A landscape with many valleys, sampled at points; each row gives a point and its height.
From any point a ball rolls to the lowest of the 2 points nearest to it. It stops when none of these is lower. Distance is the straight distance between rows; heights are no part of it.
<737> (h 263): [  4 -27 -33  38  -9 -39 -20 -28  -7  20  47   9   1  10 -26  -9  12 -24
  -2 -20 -32 -34 -22  30]
<796> (h 708): [ 15  -8  10  10  -7   4 -23   9  22   9 -17  12   6 -12  -7 -13  50 -22
  18  18  49  -4   4  19]
<48> (h 331): [-28  30  26 -30  25   3  28   2   3  11 -25   0  28  15  -6  28 -51  13
 -29  -9 -52 -24  30 -14]
<450> (h 262): [-28   3 -38  44  13  -5 -20 -45  -2  10  63  -1  17   2  -4  14 -33  -4
  14 -20 -34 -28  -9  33]
<731> (h 229): [-33   6 -10  -4  39   3 -14  -4  -6  17  78 -11  39   4 -12  -8   8 -42
  -7  20   4 -16  17  -8]
<984> (h 784): [-35  22   7  -6  15  -5   9 -14 -16  -8  38 -33   3   4  17  -6 -35  -2
 -11   4 -19   4   0 -23]
<922> (h 142): [-16  16  34 -33   6   1  31   2  27  19 -18  24  54   9   3  11   1  16
 -15   6 -26  12  -2 -13]
<924> (h 702): [-15  16 -19  19 -24  28 -34   8   6 -23 -20 -29 -39 -14   8 -18 -31 -12
  16 -12  29  12  21 -22]
<244> (h 360): [ 37 -37  -1  12 -38  -7  -6   8 -23 -15 -33   3 -33   1 -22 -23   6  11
   9   2 -10   9  -1   7]
<5> (h 228): [-35  24 -28  33   6 -10 -15 -40  14  14  43   3  16   3   8  16 -39   0
   8 -26 -22 -20  -9  19]
<872> (h 676): [ -8  21 -10   9 -29  37 -15  11  20 -19 -36 -20 -22 -16  16 -12 -29  -2
   8 -11  30  26  24 -34]
<700> (h 395): [ -8  16   7 -41  26  35  10  25 -12 -18   3 -33 -13   9   4   6 -23   2
  -3  20 -24  -1  18 -41]
<361> (h 226): [-21  24  12 -20   6  11  31   3  16  10 -16  25  27  18  13  27   8  44
  -1  -5 -27   7 -17  -7]
<501> (h 288): [ 22 -50  22 -21 -24 -12  12   4 -28 -12 -18   4 -10   7 -23 -21   0   8
  -1  10 -21  19   2   3]
<483> (h 795): [-39  16  -3  14   3 -10  11 -29 -14  -8  41 -16   0   6  21   2 -28  17
   0 -11 -16   0 -15  -1]
<987> (h 368): [  3  21 -44  23  -1  -8 -34   0  28   6  10  25 -12 -15  24  30  -1   3
  27 -41  38 -24 -17  35]
<945> (h 189): [-34  28 -12  10   9  -8 -11 -23  20  19  36   9  30  13   6  15 -15   5
   9 -11 -11 -17 -11   9]
<739> (h 141): [-34  24   9  -7   8 -18  -2 -13  32  25  22  11  46   4   8   6 -15 -12
  -4  -2  -4  -6  -4  -6]
<276> (h 115): [-27  27   9 -26  38   7  20   4  -6  10  35  -2  32  20   6  12  23  16
  -5  21 -34 -13 -11 -20]
<348> (h 348): [ 54 -31 -16   8 -34 -11  -8  16  14   4 -51  43  -7   3 -19   9  32  20
   8  -9   4  -4 -14  27]
<825> (h 364): [  2  13  11 -61  47  36  22  23  -4  -7   1 -27  -4  16  -5  19 -31 -14
 -23  33 -28 -14  21 -38]
<37> (h 286): [-35  34  11 -21  22  10   7  -9   4  11   9  -2  30  19  -9  30 -32  15
  -9  -4 -47 -27  17 -13]
<326> (h 127): [-17   1   5   0   4   3 -10   1 -12   1  32 -25  -6  -2   8 -19  -1 -15
  11  14  21   4   4  -8]
<741> (h 69): [-30  28  -1  -3  25   1  13  -6   2  10  47   7  26  15  23  12  29  25
  10   8 -10 -10 -31   1]
<547> (h 237): [-38  34  -6  -2  14   6  -9 -14  14  18  19  11  34  16  -8  33 -22  18
   8 -14 -37 -28   1   0]
<163> (h 457): [ 25   9  -5  20 -21  15 -20  10  24  -4 -45   9 -23 -24  15   3  12  -2
  26  -9  58  13   1   6]
<500> (h 393): [ 67 -44   6  13 -30 -18  -9  14  12   7 -37   7  14  -4 -45 -32  53 -28
 -18  22   4 -10  13   8]
<798> (h 105): [  5 -23   5   9 -34 -46  13 -14 -12   8 -27  29  -3   9 -10  -8 -12  16
 -12 -26 -29  21 -17  22]
<301> (h 440): [ 59 -26  -4   6 -36   8   5  13  22   5 -63  53   9 -11 -14  13  22  26
   9 -11  19  19 -14  19]
<383> (h 330): [ 64 -44   8  10 -20 -10 -19  17   6   4 -33  -7   4  -8 -55 -36  45 -55
 -16  26   8 -18  30  -4]
<732> (h 339): [  0  24   1 -61  71  27  19  19   7   6  14 -23   6  15  -9  33 -38 -29
 -48  37 -27 -29  23 -37]
<186> (h 537): [ 35  -2  -2  20 -40  33   1  10  22  -9 -62  15 -16 -33  14   7  -2  12
  14 -17  52  36   8  -9]
<624> (h 685): [  0  -5  20 -10  -7   8   1   7  28  10  -3  11  28  -7   2 -12  42 -10
   9  23  41   9  -1  -2]
<727> (h 349): [ 12 -41  25 -32 -17   0  28   9 -24 -19 -42   5  -4  10 -21 -11 -30  22
 -15  -3 -38  31  12   2]
<750> (h 75): [-17 -22   9  -4 -15 -36  17 -21  -8  11   1  32  12  20 -14  11  -4  24
  -4 -18 -35   2 -17  25]
<270> (h 222): [ -8  26  32 -49  36  14  48  13 -11  -8 -26 -11  14   9   8  16 -21  24
 -34  13 -54  -6  11 -35]
<940> (h 261): [ 38 -42  17  -3  -5   3 -18  11   2   1 -11  -6   4 -16 -47 -33  54 -61
  -9  37  30 -10  35  -1]
<968> (h 471): [ 50 -12  -3  49 -33 -18 -25   8 -16 -13 -50 -15 -59 -19  -4 -14  30 -11
   4  -2  35   4   0  20]
<318> (h 600): [ 16   3  17  -1 -25  13  31   9  23   5 -49  27  21 -14  20   4  -2  21
   0 -10  25  46  -9 -12]
<479> (h 568): [ 14 -18   7  18 -30 -29   4  -7 -10  -5 -12   9 -28  -9  16 -16  14   5
   8  -7  34  23 -18  18]
<2> (h 190): [-15  -5  14  -5 -16  -4   9  -4 -12 -11   1  -7 -10   4   6 -13 -17   7
   5  -3  -4  20   0 -10]
<589> (h 308): [-18  33 -11 -28  74  20  -1   9 -15  11  53 -27  19  17  -6  24 -25 -23
 -27  27 -35 -34  18 -40]
<324> (h 264): [ -9  -2 -23  17 -14 -25   2 -16  -6  -6  18  14 -21  -1  26  17  -2  22
  11 -32   7   0 -30  28]
<171> (h 267): [ 52 -33 -26  13 -32 -27  -6  10 -12  -7 -37  32 -36   5  -6  15  30  29
   9 -23  -1  -8 -26  33]
<239> (h 618): [  9  12  -5  12 -39  41   7  11  25 -19 -57   1 -17 -27  19  -1 -19  11
   6 -15  35  44  15 -28]
<12> (h 493): [  6 -18  21 -27 -18  32  31  13 -18 -33 -36 -14 -17  -1   7  -9 -18  28
  -8   6 -11  42  13 -26]
<906> (h 501): [ 50 -37  18  15 -35 -24   5   2   7   2 -39  22  -4 -14  -8 -21  39   6
  -3  11  32  23 -12  19]
<458> (h 425): [ 55 -31  -2  33 -33 -10 -23  12 -22 -11 -45 -15 -48  -5 -22 -27  25 -10
   6   7   9  -3   8   8]
<904> (h 65): [-16  15  25 -32   7   1  14   0  39  20   2  15  57   4  -1   2  -2 -12
 -11  14  -5   5   6 -18]
<197> (h 523): [ -3   2   0  34 -14   2 -19  -4 -22 -18  -3 -31 -51 -13  16 -19  11  -8
  21  -1  49  12   2  12]
<859> (h 223): [ 12 -14 -19  11 -13 -20  -9  -3   1   4   4  30 -17   1  10  16  24  17
  19 -21  17 -11 -28  35]
<61> (h 454): [ 38 -45  17   5 -32 -17  -3   7   0   3 -25  15   5  -5 -26 -26  46 -11
  -4  20  10   8   2  15]
<951> (h 557): [ 16 -24  17  -3 -33   3  24   7 -14 -16 -40   5 -16  -9   4 -18  -2  24
   1   0  12  45  -3  -6]
<174> (h 77): [-14  -4  -6  29   5  -8 -15  -5 -16   2  43 -16 -16  -6  10 -13  27  -9
  25   1  31  -8 -16  25]
<136> (h 200): [ 19 -29  17  16   1 -11 -23   3  -9   5  -6 -10  -9 -14 -33 -29  63 -51
   1  33  43  -6  24  10]
<638> (h 442): [  4  -1  24 -47  10  33  37  19 -16 -31 -25 -22  -9   7   4  -1 -22  23
 -18  14 -31  24  15 -34]
<271> (h 185): [ 21 -31 -10  11 -40 -36   9  -4 -17  -4 -27  31 -24  11  -3   1   8  33
   0 -26 -18  13 -29  28]
<85> (h 225): [  1 -26 -23  21  -7 -25 -26 -12  -7  20  38   8   2  11 -33 -12  23 -26
   6  -6 -16 -29  -2  17]
<274> (h 503): [ 19  -7  -6  47 -15 -12 -34   2 -22 -12 -20 -24 -58 -16   1 -22  18 -19
  18  -2  41   0   2  19]
<596> (h 157): [-11 -21   3  -7  -9 -20  -5 -11  -3  16  17  17  13  19 -28  -1   0  -5
   5  -3 -27 -12  -1  11]
<238> (h 260): [-31  18 -16 -29  57  21 -13  13   7  19  68 -13  44   7 -17   1  10 -44
 -12  31   2 -22  26 -28]
<25> (h 294): [-14   3 -33  34   7 -15  -8 -27  -9  -7  53   0 -18 -10  32  10   0   8
  18 -27  18 -11 -33  42]
<494> (h 337): [-20  35 -40  23  17  -1 -14 -16  29   5  40  12  11  -8  36  33  -7  14
  20 -34  25 -18 -31  30]
<690> (h 259): [-11  17  38 -49  32  12  57  14 -12  -9 -53 -10  14   8   6  18 -47  23
 -48  -1 -53   7  25 -19]
<210> (h 656): [  6   8  28 -13 -10  12  23   8  29   8 -15  13  28  -7  22  -9  20  10
   1  15  24  28 -10 -17]
<543> (h 113): [ -2 -15   7  37   4 -24 -20 -11 -21   4  30 -10 -19 -11   1 -23  48 -27
  12  12  47  -1  -8  33]
<941> (h 336): [-28  44  -6 -22  48  21  -1   6 -12  -1  32 -29  14  11   4  14 -22   3
  -9  12 -39 -26  11 -39]
<725> (h 194): [-30  11   8 -11  19 -14  -9 -10  14  20  51  -9  35   3  -3 -10 -12 -41
 -11  13   2  -8  10 -11]
<590> (h 773): [-34  20   0 -13  21   2  -5 -11 -11  -7  31 -32  -1   7   0   4 -62 -17
 -15  -3 -24  -9  24 -25]
<701> (h 546): [  0  -3  -4  29 -31 -19  -1  -8 -16 -21 -11 -11 -49 -13  30 -14   0   8
   4 -15  40  26 -11  10]
<767> (h 738): [  7 -14  -5  -8  -8  10 -36  11  -3  -9  -1 -31 -25  -2 -24 -22 -50 -45
   5   5   4  -7  33 -21]
<135> (h 287): [-20  34  -9 -26  69  24 -14  16  -2  15  66 -25  28   9  -4   5 -16 -37
 -19  29 -11 -22  18 -38]
<119> (h 172): [-21  39  23 -34  33  12  34   5  -4   5  -6  -1  25  15  11  18   6  31
 -18  16 -51 -15  -3 -34]
<744> (h 722): [ -4  -7 -10  15 -19   5 -37   4 -10 -12  -3 -24 -35  -3  -7 -27 -23 -24
  16  -3  11  -6  15 -10]
<9> (h 526): [ 37 -15   4   2 -33  12  21   7  29   9 -60  49  21 -17   3  11   7  28
   5 -11  22  38 -13   8]
<359> (h 174): [ -4 -10 -27  11  14   2 -19   1  -5   5  40  18  -4   9  -1  18  42  10
  29  -9  18 -26 -21  41]
<65> (h 412): [ -3  43   7 -39  33  28  23  19   9 -21 -23 -37  -9  -8  25   0 -46  -6
 -41  10 -27   6  13 -66]
<684> (h 408): [  8  24 -24  24 -17   2 -34   6  37  10 -22  15 -14 -20  18  14   1 -10
  25 -26  55  -5  -5  13]
<154> (h 371): [-19  53  -2 -32  52  17  15   9 -11 -14  -1 -37  -7  -1  17  11 -36   2
 -33  14 -47 -22  10 -58]
<893> (h 153): [-19   1   5 -13  -8  -9  20 -11  -1   8 -14  31  15  18   2  26   2  42
   5 -18 -27   3 -16  18]
<572> (h 138): [-11  13 -16   5  15   3  -3   0   4  -1  34  11   1   4  32  20  35  24
  25 -10  32 -11 -32  31]
<815> (h 236): [  1 -29  16 -18 -11  -4   8   0 -29 -10   6 -10 -14   9 -11 -19  -5   4
   6  11  -9  17   5  -3]
<289> (h 292): [-14 -19 -45  46  12 -21 -20 -39 -11  16  71   4   8   4 -19   4  -6 -19
  13 -17 -32 -29 -12  37]
<759> (h 314): [  4 -18  35 -43   6  14  40  12  -8  -9 -52   6  21  10 -15   9 -42  21
 -26  -5 -45  22  22  -5]
<982> (h 313): [-23  14 -48  40  26   4 -13 -25  -1  -3  70  -1   5  -8  31  20  -5   9
  21 -23   5 -19 -30  43]
<390> (h 757): [-20   9  -3 -17  -7  15 -15   4   2 -14  -2 -30 -15   3  -4  -7 -62 -18
  -7  -5  -7   4  28 -27]
<881> (h 555): [ 46 -34  18   9 -37  -4  21   4  -7 -14 -52  16 -16 -21   4 -16  20  22
   5   5  31  42  -4   8]
<425> (h 103): [-27  38 -19  13  32  12  -1  -1  13   5  50   2  18   5  33  15  29  23
  17  -3  13 -11 -35   9]
<757> (h 151): [ 14 -24  16  36   3 -26 -23  -3 -22   3  10 -17 -25 -13 -17 -31  64 -39
   4  22  42  -4   8  25]

For each start below, name the point where the ball stops.
<390> => <741>
<941> => <904>
<458> => <174>
<951> => <904>
<624> => <750>
<500> => <174>
<239> => <741>
<494> => <741>
<759> => <741>

Two balls start at each pair of points below. Name the first point that both come to, or write -.
<701> / <479> => <174>
<348> / <796> => -
<154> / <732> => <589>
